Each row is a point on a tangle of strands that fork, close into loops and nearly touch. The rows are in no order.
Two points are linked if the straight distance between their rows is under 64.7. Some points are linked to none.
q640: [ 11   1 -19 -29   2  21   7 -10 -18   6  14   5  32  15   4  -8 -17   6
  15   6  13  -3  -3  19  -7   9  -8   2   0 -12]
q192: [-24  19  22  -5   5   6  11  11   9  -5   1  -1 -21  22 -10  19  15  11
 -10   7 -19  -4  -1 -43 -11 -12  -1  -2  16   4]
q515: [-33   6   6 -25  31   2   5  -1 -15 -14  20 -15  10 -19   8  -5   5  10
 -12  19 -16  -5  -6  22  -8  10   5  48   9 -22]
q478: [-27  13   1  -8   1 -14   6   4  -6  -8 -15 -34  20 -32  19  -3  26 -19
  12   8  11  22  22  10  -8   6  18  10 -10  -4]
q710: [-10  -1  13  16  16  -7  31 -12   5  -7  22 -15   3  13 -25  16   1 -28
  -5  -7 -16 -32   2 -31 -19  15   8   3   2  10]
q842: [ -9  11  10   1  -6   6  25 -23   0  -1   8 -20  19  -2   0 -14  -1   3
  28  -6  16  21  -9  15 -15   0  19   5   0  17]
q643: [ 10   4   6  -8  -6  18  29  -2 -18  36  -3  16  12  33   2   1  -1 -25
  -9   3  17  -6  15 -22 -33  13  24 -17 -23  24]
q329: [ 17   5   3  11  10  -5 -21   7 -11  -3  10  26 -16   5   2 -11 -13   5
 -35   6 -20 -13 -26   1   9 -11  13  16   8 -10]
q339: [ 12  -9 -12   7  14  -4  21 -28  11 -25  32 -22   5  -6 -15  -3 -21   3
   4 -12  -5 -26 -10  17   3  12  -5  20   4 -10]
q447: [  6  33 -10 -31   5  23   9  23 -13   9  14   3   5  13   4  -9 -10  19
  -9  -6  -6   9   2   3  -3  -3  10  14   4  -6]
q637: [ -3  23  15  14 -30   9   6  17  -5  19 -18  33 -15  25   9 -16  -6   0
   2  -9  -4   4  -4 -24  -6 -17  12 -14  -5  31]
q8: [-39   2 -10 -25  35 -19  -1  -2 -18 -23  19 -15 -12 -33   3 -12  11  15
 -21  11  -7  23   6  22  12   8   5  43   6  -9]
q298: [ 16 -26 -21  -4  24  -7  11  -9 -17 -20   0 -16  23   1 -14  13   3 -18
  -9   9  20 -30   2 -10   2   0  -1  -1  -5 -15]
q512: [-11 -10 -23  -7   6 -16 -10  19  -2 -14 -19   3  -6  -1 -12   8  20  -2
   7  -3  12   6  22 -25  18 -18 -11 -14   6   0]
q729: [-19  24 -20 -34   0   7   3  -2  -9  -7  -1  -8   9 -13  29 -23   8  19
  19   5   4  28  19  21   4  -2  -3  18  -2 -10]
q435: [  4 -21 -24 -19  30  -2  -5  -6 -32 -22  -4   3   7  -4 -14  -2   5  17
 -16  15  30   7  -7  13  13 -22   4  20   6 -10]
q896: [ -8   6  -1 -16  17  18 -10 -20  -4  -9  17   9  -1   5   7  -8  -3  33
 -11  24 -22 -10 -26   3   3 -10  -8  31  26 -17]
q95: [ -9  -5 -30   2  11 -25  -2  -2 -20 -14 -14   3  18 -12 -13 -19  15 -18
  15 -10   7   4  -2 -20  17  -5  16   7   6  16]
q974: [  5  15 -30  -6 -16   2   4  24  -5  20  -9  10   5  -8   1 -21 -19 -10
  14 -37  -5  12  11  12  18  15   6  -6  -6  15]
q136: [-24  15   8 -29  25  15  -5   6 -15  -2  10   4  14  -3   7  -5   7  15
  -7  25 -19   0 -12   6  -9   0   4  33  17 -21]
q70: [ -8  -6  23  15   8  -8  18 -13  18  -9   1 -43   8 -11  -1  34  16 -17
  -4   7  10 -13  10 -13 -19   7   5  -7  -7   0]
q753: [ -4   2   7 -10  10   1   3  30  -4  18  -1   9   4  14  -8  25   8 -25
 -21   0  -7 -12  25 -35 -14  11   1 -19 -11  -2]
q761: [ 41 -10 -39 -16   0  14   5 -12 -19  -8   4  -1  16   8   7 -14 -19   7
   0  -2  22 -10  -4  15  11  -1  -5  -3  -8  -9]
q805: [ -6  29   6  -4 -19   7  14  -3  11  12  22 -22   1 -14  15 -14 -14  -6
  16 -17 -26   9   4  26 -11  32   4  12  -7  -1]
q911: [-12  22  36   6  -5  14  29  -6  -7   6  10 -20   7   2  -6  -2   2   0
   7  -5   4  19  -9   9 -24   1  30  10  -5  20]
q43: [ 22 -14  28  29   6   1  -5 -13  22 -14   8  -3 -22  18   1  23 -20   8
 -38   4  -6 -31 -18  -5 -15  -6  -5 -16  -2 -15]
q961: [ -8   0  -4 -12  20  -3  -5  -7  16 -22  13 -25 -26 -19   9   5   8  24
 -16   8 -18   0   0   4  13   5 -16  25   9 -19]
q107: [  9  -7  14 -10  10  20   0  -8  -7   4  -4   4  21  19  14  17   4  -9
 -15  28   2 -29  -4 -22 -21   2  -1  -9  -1 -18]
q219: [  2   2  -1  11  -4   1 -10 -29   5  -4  19   9  -3  -5  -6 -19 -12  18
  19   3 -17   3 -29  20  12   1 -11  11  18   1]
q582: [ 11 -13  -5  -3  -4   4 -33   9 -21  12 -19  35  14   9   6  -6   1  -3
   1  19   8   2 -13   5   7 -10  -7 -15   3 -12]
q278: [  2 -10  10  21   2 -12 -13  -1  -7   3  -6  23   2  11 -19  -3  -3 -16
   0   0   0  -5 -23 -11   0  -7   9 -17   8  12]
q488: [-15  18  31 -13   2  18   4  17  -4  24  18   9   7   9 -11   7 -13   5
   0  -1 -17  15  -3  18 -25  19   3   6   6  -7]
q726: [ 12   2  28  18  -6  -2  12  13  -3  17  12  -7  -2  -6 -15   9 -17 -18
 -17 -22  -4   5  -6  18 -19  20  24  -2 -16   9]
q200: [  5  -7  12   9  -1   0   3   7  11  11  -9  12 -11  29   8  23   6 -20
 -19   7   4 -20  20 -43 -14  -1  -7 -36 -13   6]
q776: [ -7  -2  37  20  -3  -7   3  12  11  -4 -20  -5 -17  -1  -9  13  13   9
  -9  -5  23  22  -1  -5  -7 -22  18 -14  -3  18]
q770: [ 10  -2   1  -3  -6   8  17  -6 -16  18  -7  13  23  23  -6  -8  -5 -24
   2   2  18  -3  -6 -14 -17   4  22 -20 -10  20]
q348: [ -7  -4 -27  -7   2 -13   1  -4   2 -19   2 -13 -21 -19  -1 -11  -1  25
  19 -14  15  31  10  29  22  -7 -20   7  -1   1]
q905: [ 14  -8  24  21  -4  -4  -7  -7  14  -2  16 -15  -1 -14   5  11  -6  -8
 -30   7 -36 -34 -15  17  -8  17   4  22  -7 -28]
q283: [ 17 -10   7  -9  -5   7  -7   4 -26  14 -22  22  26  19   2 -12  -4 -12
  -8  17  25   1 -17   5 -11 -10  19 -20  -6   2]
q494: [  6  12   1  -8 -37  20   1  -3  24  17  -6  -5   6   0  38  -6   2  -3
  22   4  -8   2  21   2  -2  11 -17  -8 -11  -3]
q557: [ 11   3   8  -8  -2  25   6 -13  -7  23  17  19  23  29  10   3 -10 -14
  -7  17 -19 -29  -8 -13 -25  20  -2  -3  -3  -8]
q716: [  1   4 -12   6  12 -10  17   6 -19  -6  -1  -8  19  -4 -13  -5   8 -28
  -3 -14   0 -12  -2 -27   0   5  23   6  -3  16]
q745: [ -9 -19  21   3  12   1 -10  -2  19  14  11  11  -5  14 -22  32  -4  -3
   0   3  -9  -8   3  -8 -19  15 -26 -24   8  -8]
q760: [-21  -4 -11   5  10 -27  -5  -9   5 -20   2 -16 -26 -35   0 -14  15  15
   4  -8   5  36   9  15  25  -5  -3  18   2  14]
q375: [-14   8  39   7  -6   2  -6  17  15  12 -10 -14 -12  -2   8  30  22  -7
 -20  20 -25  -8   4 -23 -17   8   1  -9  -3 -11]
q226: [-18  -5  14 -16   1  10 -11  18   5   7 -12  12  -9   9 -15  20   2  20
   3   3  22  23   6   9  -8 -16 -13 -17   9  -7]
q129: [  9  -4   5   6 -15   1 -14   4 -16  21 -23   1  29 -17  14 -10   8 -30
   7   9   3   6  -5  15  -2  11  20  -3 -14   2]
q755: [-12  -8  23   6  23  -2  14  -3  -3   0  31   7   8  14 -47  17 -20  -1
  -8  -6  -8 -15 -20   6 -22  12   5   7  15   1]
q224: [-25  -6  12 -15  11  10  -1  -1  18   0   5  -3  -2  14 -15  28   2  13
  13   6   5   5   6  -7 -14   0 -30 -18  16  -8]
q77: [-17  22  -2 -17  -8  11  11  -2   3   4   7 -12  10  -2   9 -15  -5   9
  30  -8   1  22   6  20  -9   9  -3   4   1   5]
q17: [-14  -5   4   3  27  -7   9 -15  -3 -24   1 -14   6  -8 -12   5  14   5
  -5  11   4  -7 -11 -14  -1 -13  10  16  11  -2]
q531: [ -4 -17  -3  10  15 -21 -11   9   9 -17 -11 -15 -14 -17 -15  18  14   1
  -2  -2   9   6  10  -2  13  -8 -10  -9   1  -6]
q350: [-11 -16   7  -2   8  -6   6  -8  10  -1   6 -31  18 -10   0  31  11 -23
  11  10   9  -9  22   0 -18  19 -17 -13  -7 -14]
q888: [  8  22 -18   3  -9  -6  -4  32   0  18   7  21 -16   2 -13 -10 -22  -2
  -4 -36 -24   2  -2  -2  16  11   7  -1   4  13]
q448: [  4  22 -34  -7   2   1   8 -10   7 -14  24   4 -13   9  -2 -20  -9  28
  14 -11 -12  -1  -7 -13  19  -7 -10  12  18   8]
q938: [ -3  10  29  -6   4   6 -18  34  -4  17   4   3  -4 -10  -3  12   0   0
 -19   5 -24   7  -6  14  -8  12   5   9   0 -19]
q313: [ 19  -1 -14  15 -19  -8  -4  11  22  -6  -9  10 -31   0  -2  -7 -15  11
   3 -27  11   2   6   0  26 -16  -9 -15  -4  14]
q892: [ -5 -13 -15  -1  -3 -11  -8   5 -15  -2 -17  17   3  -4 -20 -12  -2   7
  20  -8  26  25  -4  18  14 -14   2  -9   2  13]
q747: [ -4  -2  38  12 -21   2   4  11  27  10 -15  -4 -20   2   6  16   5   7
   1  -4  13  15  10   1 -10  -7  -4 -20 -10  12]
q874: [ 17 -24 -16  -1  -3   2  -2 -25  11 -23 -18 -25   1  -9  19  12  13  13
   7  13  27  -2  15   5  12 -17 -20 -11 -10 -17]
q184: [-12  27 -11 -14  13   0  19   3  -1 -11  16 -23   7  -5   8 -10   5  -7
   1  -4 -24  -8   6 -14  -2  13   7  25   4  -3]
q784: [  5  -9 -45  -6 -11 -14  -7  15  -4 -14 -24   7 -10  -4   3  -6  11   2
  17 -18  13   4  27  -9  32 -18 -22  -9  -6   2]
q138: [ 28   2   1  14  17  -4   1   8 -12 -14  20  18 -17  19 -11 -10 -27  12
 -47  -6  -7 -31 -28   3   3 -13  22  16   7  -6]
q831: [ 25  -7 -10  10 -19  -4   1   0  14 -13 -20   1 -19  -2  11 -13  -4  17
  -4 -17  34  15   6   6  20 -30   6 -11 -11  16]
q481: [ -5   0  -4   3 -27  -1   3   1  30   8   4   4 -14   0  -1  -4 -17   7
  34 -23  -1   8  16  12   8  14 -33 -14  -1  11]
q590: [-10 -16  -8  10  26 -25 -15   6 -22  -7  17   6  10 -28 -28 -11  -6 -12
  -9  -6 -19  -7 -16  25  13  17  15  34  10  -4]
q696: [-22  -8 -16  -9  14 -16  -7  20 -10  -2  -4  15   5  10 -30  15   9 -16
  13  -5   1  -2  15 -26   4  -1 -15 -17  11   2]
q307: [  6  -5   5  12   5   4  13 -22  14 -16   7   4 -16  24 -23   5 -17  25
   3  -7  26   3 -22  -6  -4 -25   0 -14  14  17]
q59: [-14 -10   8   1  24 -14  -8  -2  -9 -11  22  -4  -1 -27  -5 -12   1   4
 -25  10 -29 -15 -15  25   6  13  10  48   8 -14]
q724: [ -5  22   9 -15  -9  22   2  13   2  19  12  21  -2  22  -2  -1 -13  14
   4  -1 -11   9  -5  -1 -10   1  -5  -4   8   3]
q75: [ -1  -4  -4   2 -29  -2  -1   3  25  10 -17 -13   5  -7  27  11  18 -21
  18   4  -1 -11  32 -16   1  11 -17 -19 -14  -1]
q721: [  2  15  32  -4   1  22  12  -2  -9   5   6   3   2  12  -6  -4 -10  23
  -5   5  11  19 -24  16 -19 -14  25  11   3   8]
q597: [  3 -12  18   6  12   5  -8 -11   7  -1  19   0  12  -1  -4  10 -13  -4
 -16  15 -30 -34 -17  16 -10  15  -7  17   7 -28]
q879: [ -2   8  -7 -10  11   4 -18  18 -12   4  17  22 -16   3 -21  -2 -19  27
  -3  -7   0  16 -16  24   9  -7  -8  11  20 -10]
q689: [-18  18  10 -16 -15  18   4  12   6   5 -25  10   6  19  23   4  26   9
   4  16   0   2  16 -35  -8 -22  -1  -9   2   1]
q2: [ -1  18  20   6 -21  16  23  16  -7  27  -9  -1  -9  15   8  10   4 -18
 -10  -5   2   2  22 -25 -24   6  20 -13 -25  22]
q777: [ -6  23  11  12 -12  -1   7   2  -9   4 -13  -4   1 -10  13 -20  17  -7
   3  -1 -15   7  -9 -16  -1  -5  30  14  -3  22]
q848: [ 16  26 -22  -2  -9   7  13  -6  11  -1  25  10  -9  21   2 -13 -18  11
   7 -19 -23 -19  -8 -24   8   2  -6   0  10  11]
q485: [  4 -12  29  17 -15   0  13  -6  12  25   5  -4   5  -2 -14   8  -9 -14
  13 -15  17  16   3  22 -24  19  10 -19 -16  20]
q170: [-15 -10 -16   6  11 -21  -6   0   4 -14  11  -5 -22 -12 -34   3  -8  15
  26 -19   8  24   0  22  15  -1 -25  -3  13   4]
q824: [  6  13  -1   5  14  -1  30   4 -12  -7  16 -10   5  17 -13   5  -4 -21
 -15 -13  -9 -25  -4 -33 -14   2  24   6  -2  14]
q775: [ 17  -6   8  20   1  -8  -7   4   4   2   8   1  -5  -5 -18   0 -14  -7
  -8 -18  -5  -1 -11  11   3   7   9  -5  -4   2]
q3: [  3 -15  22   4  10  10 -14 -14   6  -1   1  -1  13   4   8  23   4  -3
 -17  30 -17 -35 -12  -7 -17   7 -14  -5   6 -28]
q701: [ 15  -6  30  28  -6   3  11 -27  24  -4  11 -12  -9  14   0  19  -8  -4
 -15   2 -11 -24 -10 -12 -17   4  -2 -14  -6  -1]
q373: [ 20 -12 -19   0  -4 -10  -1  19 -10  -1 -23 -13  10 -15   0  -1   9 -20
 -10 -14  27   2  17   0  10  -4  14 -13 -20   2]
q847: [  0  -4  31  17 -14   7   8 -24  10  -1 -25 -19  10  -2  22   8  21   1
   5  22  22   5  -7  -5 -18 -18  12 -12  -6  10]
q57: [ -1  14 -18 -19  -1  10  12  13  11  -1   2  10  -6  31  -4   9   3   5
   3  -7   5  -9  22 -41   1 -13 -15 -17   3   6]
q116: [  1   0   6  19 -24  -6  -5   0  30   4   0  15 -27   5  -9  -8 -13  14
  22 -23   1   6  -2   3  15  -9 -19 -12   8  22]
q394: [-11  -3 -30 -15   6 -17  -2   6   3 -17   3 -29  -6 -21  10   9  11 -14
  20   0 -15  -5  29   3  13  24 -31  -3  -8 -29]
q320: [  7 -20  -8  16 -12  -6 -33 -17  10  -9 -20  19 -14  -4  18  -8  10  11
  11  19  -2   0 -13  -3  24 -21 -21  -9   7  -6]
q269: [-14  23   8 -14  20  -1  -5  24  -8   3  27   8 -15  -4 -24  -2 -15  24
 -15  -5 -21  11 -14  19   1   6   9  32  23  -8]
q764: [ 21  -5  -9  16  -9  -5  16 -23   2  -8  -4 -40  20 -21  18   1   3 -32
   3   1  15 -13   2   3  -6   4  21   3 -17   4]
q709: [ 15 -16 -19  14   7 -23 -17  -8   1 -12  12 -13 -19 -41   6 -11   0  -2
 -18  -9 -23   1  -1  23  30  19  -4  24  -9  -8]
q623: [  8   7  37  20 -17  12 -13   7   2  11 -21  14 -17  23  29   8   4   1
 -22  21  -7  -6 -11 -15 -14 -15  10 -23  -9  -1]
q924: [  6   8  -8  15   1 -14  20 -25  18 -17  34 -30   0 -12 -10  -5 -13 -12
   8 -20 -29 -23  -1   4   2  24  -5  16   0  -4]
q282: [ 48  -8 -24  -2  -5   6   1   3  -7  -1   8   7  -3  12  -5 -10 -34   5
 -15 -20  17 -12  -9  16  12   0   1 -13 -11  -5]
q279: [-26  12  21  -6  11  -8  -1  19 -10   1 -16 -20  13 -19   8  13  32 -12
  -7  15   1  14  13  -8 -12  -1  21   9  -6  -3]
q653: [ -3  -5  17  17   5 -11   0  -7  -4 -12 -22   0  -6  -3  -8  -6  15  10
  -5   5  26  20 -16  -8   2 -35  26  -2   3  22]
q490: [ 16   0  -1  12 -21  -6   7  18   2   3 -34   3  -6  -2  11  -9   3  -7
  -7 -19  27  10  10  -8   7 -19  22 -16 -19  21]
q553: [  0 -33  -3  19  10 -14 -31 -20  -1 -12 -20  10   2  -5  -4  12  14  -3
  10  27   2 -12 -15  -6  11 -10 -23 -18  10 -11]
q78: [-11   1  11   6  -8   6   7 -32  11 -12 -22 -20  14  -5  25  -5  33   7
  17  21   9   6  -2 -15  -5 -22   9   2   3   8]
q73: [ 24 -14  -4  -9  -2  12  -7  -3   3  -5 -14 -11   2  -1  12  10   2  15
  -5   8  28   9   8  17   2 -13  -9 -13 -13 -15]
q585: [ 12  -3 -17   7   0  -8 -41   2 -17   4   0  37 -22 -11   8 -24  -4   9
 -19   7 -18   6 -21   6  31 -11  -1  13  12  -2]
q270: [  6  -1  14  21   1  -6  24 -19  17 -17   9 -44  -5 -15  -1  12   4 -11
  -2  -8   7  -5   0  -2  -9   2  14   6  -9   5]
q993: [-17 -27  15  19  14 -22 -22 -10  15 -13 -10 -10  -7 -17 -12  27  18  -3
   5  14  -8  -7  -8  -8   6   3 -20 -14  12 -13]
q647: [  9 -20  17  15  24  -6  19  -6  -2 -21  16 -20   5 -10 -20   7 -10  -1
 -34  -1   6 -31 -19  22 -11  -2  29  33  -4  -4]
q718: [  8  14 -11   2 -13   5  24 -13  -8  11   4 -25  32 -12  18  -7  -5 -42
  10  -8  -3  -8   8   7 -15  22  28  10 -16   9]
q884: [  7  -8  19  11  14  10  28 -27  12 -21  29 -24   1   4 -11   9 -17  16
 -19   0  -2 -29 -20  13 -15   1  12  24   5  -6]
q96: [-16   9  -5 -16 -13   7  29   7   7  11  -8   6   6  27  -2   2   7  -2
  17 -13  22   6  31 -30 -14  -5  -3 -14  -4  26]
q203: [  4 -16 -15 -20  26   8  -1  -1 -16 -20   3  -5  -6   1 -18  14 -10  30
 -13   5  30   4  -6  22   5 -14 -12   9   9 -20]
q454: [-11   3  10 -15  29  13  11   9  -9  -4  21   9   2  23 -33  15 -15  19
 -17   2   8  -8 -17  -3 -17  -9   7   9  22  -2]
q607: [-13  -7   7   6  18 -12   9 -15   2  -4  31   2  11   5 -40   5 -19  -2
  18 -12  -9  -4 -14  14 -11  20 -10   3  17   2]
q399: [-18   4   2  10 -21  -6  -8   6  16   3  -9  32 -21  14 -12  -8  -2  15
  24 -11   7  13  -6 -10  13 -23 -14  -9  21  24]
q978: [  6  21   4  -9 -11  25   4  -3 -12  19   7  25  18  27  14 -15  -6   0
   7  10 -19  -9 -15 -18 -10   2   5   0   5   5]
q752: [  6  -5  -3  -7 -13  14  22 -25  15  26  18  10  14  23   2  -1 -10 -12
  27  -4   8  -3  18  -4 -24  24 -15 -19 -11  17]
q950: [-32  16 -17 -35   9  -1  -3  17 -17  -9 -17  -2   7 -12  13 -12  24  20
   4   7  10  34  25   4   8 -18   5  15   2  -9]
q766: [-30   1 -10 -23  -3  -1 -17  25   5   0  -9   9 -23   4 -12  14   3  28
  19  -4  11  28  17  16   9 -13 -31  -5  20 -16]
q338: [ 16 -22  -5  25  -2 -23 -20 -22  12 -11   3 -17 -12 -32   6   1   8  -7
   0   6 -22 -10  -5  13  22  12 -16   4  -4 -15]
q125: [ 37  -2 -27  -5  17   3   1  11 -14 -16  19   5 -11   5 -10  -7 -30  15
 -33 -14  10 -19 -11  11  17  -6  12  14  -3  -9]
q302: [ 24 -31   9  15  22 -13   1   7 -15 -17   0  -8   8  -6 -17   7 -13 -14
 -39   4  20 -30 -17  14   0  -4  26   9  -9 -10]
q722: [ 13 -15 -24  17  14 -28 -19   6 -13 -10  13   4 -16 -26 -19 -10 -13  -2
 -16 -20 -21  -4  -9  22  31  14  -4  18   1  -7]
q592: [  7 -11 -19 -12  12  -1  -4   2 -28  -5  -8   1  14 -15  -7 -16   1   8
   2   3  28  27  -4  31  11  -8  11  11  -4  -3]
q991: [ -6   5  -5   0 -25  12  13 -13  14  22   5  22   9  20  -1 -13 -16   0
  38 -14   6   8   7   0  -6  15 -18 -18   2  25]
q602: [-12   4 -38  -9  19 -16  -8  -4 -27 -14  -1   8   9 -13  -4 -24  12   0
   1   1  -7   8  -5 -11  23  -5   6  24  10   9]
q472: [ 14  -9  -4 -19 -10  23  11  -6   7   8 -10  -6  18  19  16  12   2  -1
   4  10  31  -3  22  -5 -13  -4 -11 -24 -16  -7]
q196: [  1  -9  23  20  -8   4   3 -17  13   8  -7  18 -10  38  11  16   5 -11
  -6  16  -2 -25  -1 -43 -20  -5  -9 -35  -1  13]
q468: [-13   4  18  10 -11 -13  -9  11  16   7  -3 -15  -3 -24   2   3   9 -11
  16  -2 -19  13   6  10   0  19  -4   0  -3  -2]
q674: [  9 -14   7 -13   5  19 -13   2   1  13   9  32  -7  34 -13  17 -26  15
 -12   8  16  -2 -12   3 -15  -7 -18 -25  10 -13]
q533: [  3   2   9 -17  20  23   9  -7  -6 -13  10  -1   0  17 -15   6 -18  38
 -14   6  27   7 -21  16 -11 -20   8  12  15  -5]
q628: [-22   1 -12 -25  13  -3 -14  16  -4 -12 -11  -5 -14 -13   6   6  18  26
  -4  11   6  26  18   9  12 -13 -17  12   7 -21]
q193: [  8 -17  14  12  -9   5  17 -28  18  28  15  -2   8   9 -11  11 -10 -22
  14  -4  15  -1  10   9 -26  26  -8 -23 -16  15]
q509: [ 11   8 -29  12 -15 -10 -22   0  -3   3  -5  30 -23  -8   7 -36  -6  18
  -1 -12  -9  14 -15   3  37 -16   2  10   7  21]
q185: [ 22  33 -18   3 -12  10  25  -3  -3   3  19  -1   1  12   8 -23 -22   4
  -1 -25 -18 -13 -10 -13   3   9  16   7  -3  16]
q359: [ 23  -4 -20 -18 -22  16   2  14  -4  18 -13  28   9  21   4 -12 -20   4
   8 -16  32   9  12  11   3  -4  -6 -24 -12   7]
q343: [ -4  -8  -2   0   0  -9 -25   3 -20   7 -22   2  21 -29  16 -13  24 -13
   2  19  -3  17  -1  14  11   2  10  12  -7  -7]
q762: [-13   4  -5  -6  13   7 -16 -29  -4 -11   0  14  -3  -3  14 -14  16  25
   0  28 -18   1 -23 -13  13 -18  -5  25  22  -4]
q932: [-10  15  -6 -13  -4   5  13  -6 -12   4  -2 -31  35 -17  28  -5   9 -28
  18  12   1   6  15  12 -19  17  14  13 -12  -9]
q634: [ 15 -18  17   6   4   9 -14 -13   4  -1  -2 -19  11 -18  11  15   0   5
  -5  18   9   0  -7  27  -6   2  -7  -2  -6 -25]
q413: [ 16   2 -10  20  -4 -17 -14   6   1 -10 -12  11 -18  -3   9 -14   5 -13
 -15  -5 -18 -16  -5 -29  23 -12   8  -6  -3  12]
q143: [-12   4  11  15  -2 -14   1 -12   6 -11 -13 -14 -12 -26   4 -17  20  14
   7  -5  12  37  -5  12   9 -18  23  15  -2  23]
q416: [ -9  -9  -6   6  -8 -11   8  -2  12   3  -7 -15  13  -5  -3  13  13 -32
  24 -10   8  -1  29 -16  -3  15 -11 -19  -9   8]
q28: [ 12   8 -16  11 -22  -4 -12  -2   3   6 -13   9 -12 -24  19 -35  -6   9
   8 -20  -4  24  -7  22  28  -3  13  11  -6  19]
q535: [  1   3 -11  -4   1  -4 -17   7  15  -3  11  10 -18   6  -8   8  -4   9
   2   0 -23  -8  -1 -11  13   2 -26  -5  14 -12]
q817: [ 22   0 -24  -5  -9   6  -7 -16   1  -9  -3 -18  14 -13  34  -7  10 -14
   7  14 -11 -19   9  -8  12   4 -10   5 -10 -17]
q969: [-16   4 -26 -11  -5 -19   0  -5  21 -22  -8 -21 -21 -15  20  -6  22   8
  23   4 -11   3  24 -12  24   5 -32   0   3  -9]
q943: [ -4 -10  14  -2   7  -2 -27   3  -7   2 -18 -14  14 -29  21  10  22   3
  -8  28   1  13   2  23   2   2  -1   6  -6 -25]
q860: [ 22 -31 -23   2  17 -13  14 -17 -21 -18   1 -15  22  -4 -25  -3  -9 -20
   0  -3  34 -14  -9  11   5   4   9  -3  -6  -1]
q256: [-12  -3  24   3 -19  -1 -13  20  22  10 -19 -10 -10 -19  11  10  13   3
  13   2   5  24  18  19   1   4 -12 -10  -7  -4]
q352: [ 21 -14 -38   3  -9 -10 -10  16 -17   9 -22  15  10  -5  -4 -15 -11 -23
   5 -26  10  -1   6   5  23   7   5 -17 -13   9]
q465: [ -7   4  44  25 -22   5   7 -14  29  16   2 -13 -16   6  10  24   9  -7
  -2  12 -25 -12  -1 -17 -22  13  -9 -16  -5   0]
q194: [  4 -20 -17   9  -5 -13 -46   4 -13   2 -19  38 -16  -7  10 -12   9   5
  -3  15  -2   8 -14   1  30 -19 -15  -5  10  -8]
q915: [-11  22  20  -4   6   7   7  10  -8  13  31   3  10   0 -18  -5 -19   4
   0  -8 -30   4 -16  24 -17  24  12  25   8  -4]
q228: [-20 -10  29  10 -11   0   0  -5  27  31   5  23 -11  16 -14  17  -1  -8
  20  -2  -9   2  13 -13 -17  18 -26 -25   3  15]
q898: [ 16   1  17  -4   4   4 -17  26 -19  18  -1   9  16 -10   7   2  -5 -17
 -25   9 -19 -10  -7  16  -9  15  16   9  -8 -22]
q150: [-12  -9  -3   2 -22   0  -2  -9  10   0 -22  23   5  17   2  -9  10   7
  32   3  19   6   2 -12   8 -22 -17 -20  12  15]
q79: [ 15  32   6  -1 -22  22  21  -5   4  16  24 -10  -1   9  14 -10 -21   1
   2 -14 -28  -5  -4   9 -14  20   9  11  -9   6]
q613: [ 17 -18  20  12  10   5 -16  -1   2   0   6  21 -13  26  -9  18 -25   5
 -28   8  10 -16 -19   6 -13  -8  -7 -26   6 -18]
q517: [ 13 -22  -1 -11 -10  12  -2   3  -1  25  -6   0  23   4   5  18  -1 -19
   6   7  22   2  23  15 -12  21 -15 -28 -22 -11]
q803: [ -1  10  24  11 -29   8 -18  25   5  19 -25  35 -22  20  17  -4  -1   7
  -4   3   2   8  -2  -9   0 -20   3 -19  -2  10]
q271: [-17  15 -22 -13 -22  -6   2   9  21  -4  -3  -5 -15  -3  11 -11   4   5
  32 -15 -14   7  24  -4  17  10 -29  -2   3  -2]
q58: [  7 -20   0   1  24 -12  -3  13 -16 -12  -4 -18  18 -18  -9  17   6 -21
 -21  11  12 -19   5   5  -2   5  12   8  -7 -18]
q603: [-10   7 -51 -23 -10  -6  -6  10 -21  -2 -24  13  14  -6  14 -24  15   1
  27 -11   2  13  25  -1  22  -6  -9   3  -2   0]
q272: [ 23  14 -11  16 -22   0  -6   3   4  13  -7 -11   3 -18  26 -14  -4 -27
  -6 -12 -29 -12   1  -1  10  17  12   5 -16   2]
q785: [ -9  11  27   7  -4  10  -7   5  -2   0 -31  10  -9  14  22   7  27   9
 -12  25  -2   1  -5 -34  -7 -28  10 -11   3   4]
q166: [-10   1 -12 -21  17  -1   4  27 -15  12   6  14  17  13 -20  14  -1 -23
  -1  -7  -1  -6  19 -22  -8  16  -2 -10  -2  -2]
q69: [ -6  10   1   3   0   7  -3 -32   4 -14  -9  -1   2  -3  28 -17  27  14
  -1  25 -12  -3 -15 -24   8 -21   7  18  10   6]
q342: [-23   3 -35 -19  22 -17 -13   1 -28 -12  13   6  -9 -24  -1 -21   8   9
  -2   3 -12  23   4  12  27   4  -7  32  11  -3]
q105: [ -7  24 -29 -14  -2   1  10   1   6 -15   0   0 -16   5   9 -20   9  23
   7  -9   0   8   9 -22  20 -19  -1  13  12  12]
q843: [  1  27  -7 -13 -21  12   4  15   6   2 -18   6 -11   8  28 -14  17  12
   1   2 -11   1  14 -31   8 -18   4   3  -1   7]
q923: [ 26   5  -2   3 -10   5 -11  13 -17  20  -4   8  17  -8  16  -9 -10 -31
 -16  -4 -21 -14  -8   6  -2  20  18   0 -17  -9]
q865: [-15  -8 -25  -3   8 -17 -18  19 -21   2  -4  17  -4 -14 -27  -6  -4  -1
  22 -17   6  23   0  22  19   3 -12  -2   9   1]
q600: [-26  21  20  -4 -20   9  29  12   6  20 -10  -7   0  11   7   6  17 -12
  15  -6   4  13  29 -22 -22   4   7  -7 -12  23]
q369: [ -3  -7  11 -18  -1  20  -8  10   2  15 -10  29  -5  33  -6  19  -8  19
  -6   9  29  13   5  -1 -16 -21 -12 -26   5  -4]
q431: [ -4  -5   4  14   6  -8  23 -22  19  -6  33 -26   7   0 -18  18  -6 -28
   4 -11 -21 -31   5 -12 -16  28  -7   4  -1  -2]

A tip is a point with one link. Name the tips that can be reached along the links from each point below, in the order of the rows.
q674 -> q637, q375, q607, q468, q228
q298 -> q847, q338, q860
q974 -> q278, q888, q394, q150
q320 -> q640, q57, q196, q28, q603
q932 -> q494, q279

A piece is two or more points that can be reached from each other along the links. Count, over all rows, the pieces, the separate loops (a circle has one, a figure eight two, a Y none), the forks (points with three links) and the tips (points with one).
pieces -> 6
loops -> 0
forks -> 13
tips -> 25

Name the points in between on the shortest way along the links from the first point to the second, in order.
q95; q298 -> q716, q824, q710, q431, q924, q339, q884, q647, q302, q58
q193; q373 -> q752, q991, q481, q116, q313, q831, q490
q643; q196 -> q770, q283, q582, q194, q320, q553, q993, q531, q512, q696, q166, q753, q200
q338; q884 -> q709, q722, q590, q59, q515, q8, q342, q602, q95, q716, q824, q710, q431, q924, q339
q435; q79 -> q203, q533, q721, q911, q842, q77, q805
q613; q592 -> q674, q369, q226, q766, q628, q950, q729, q77, q842, q911, q721, q533, q203, q435
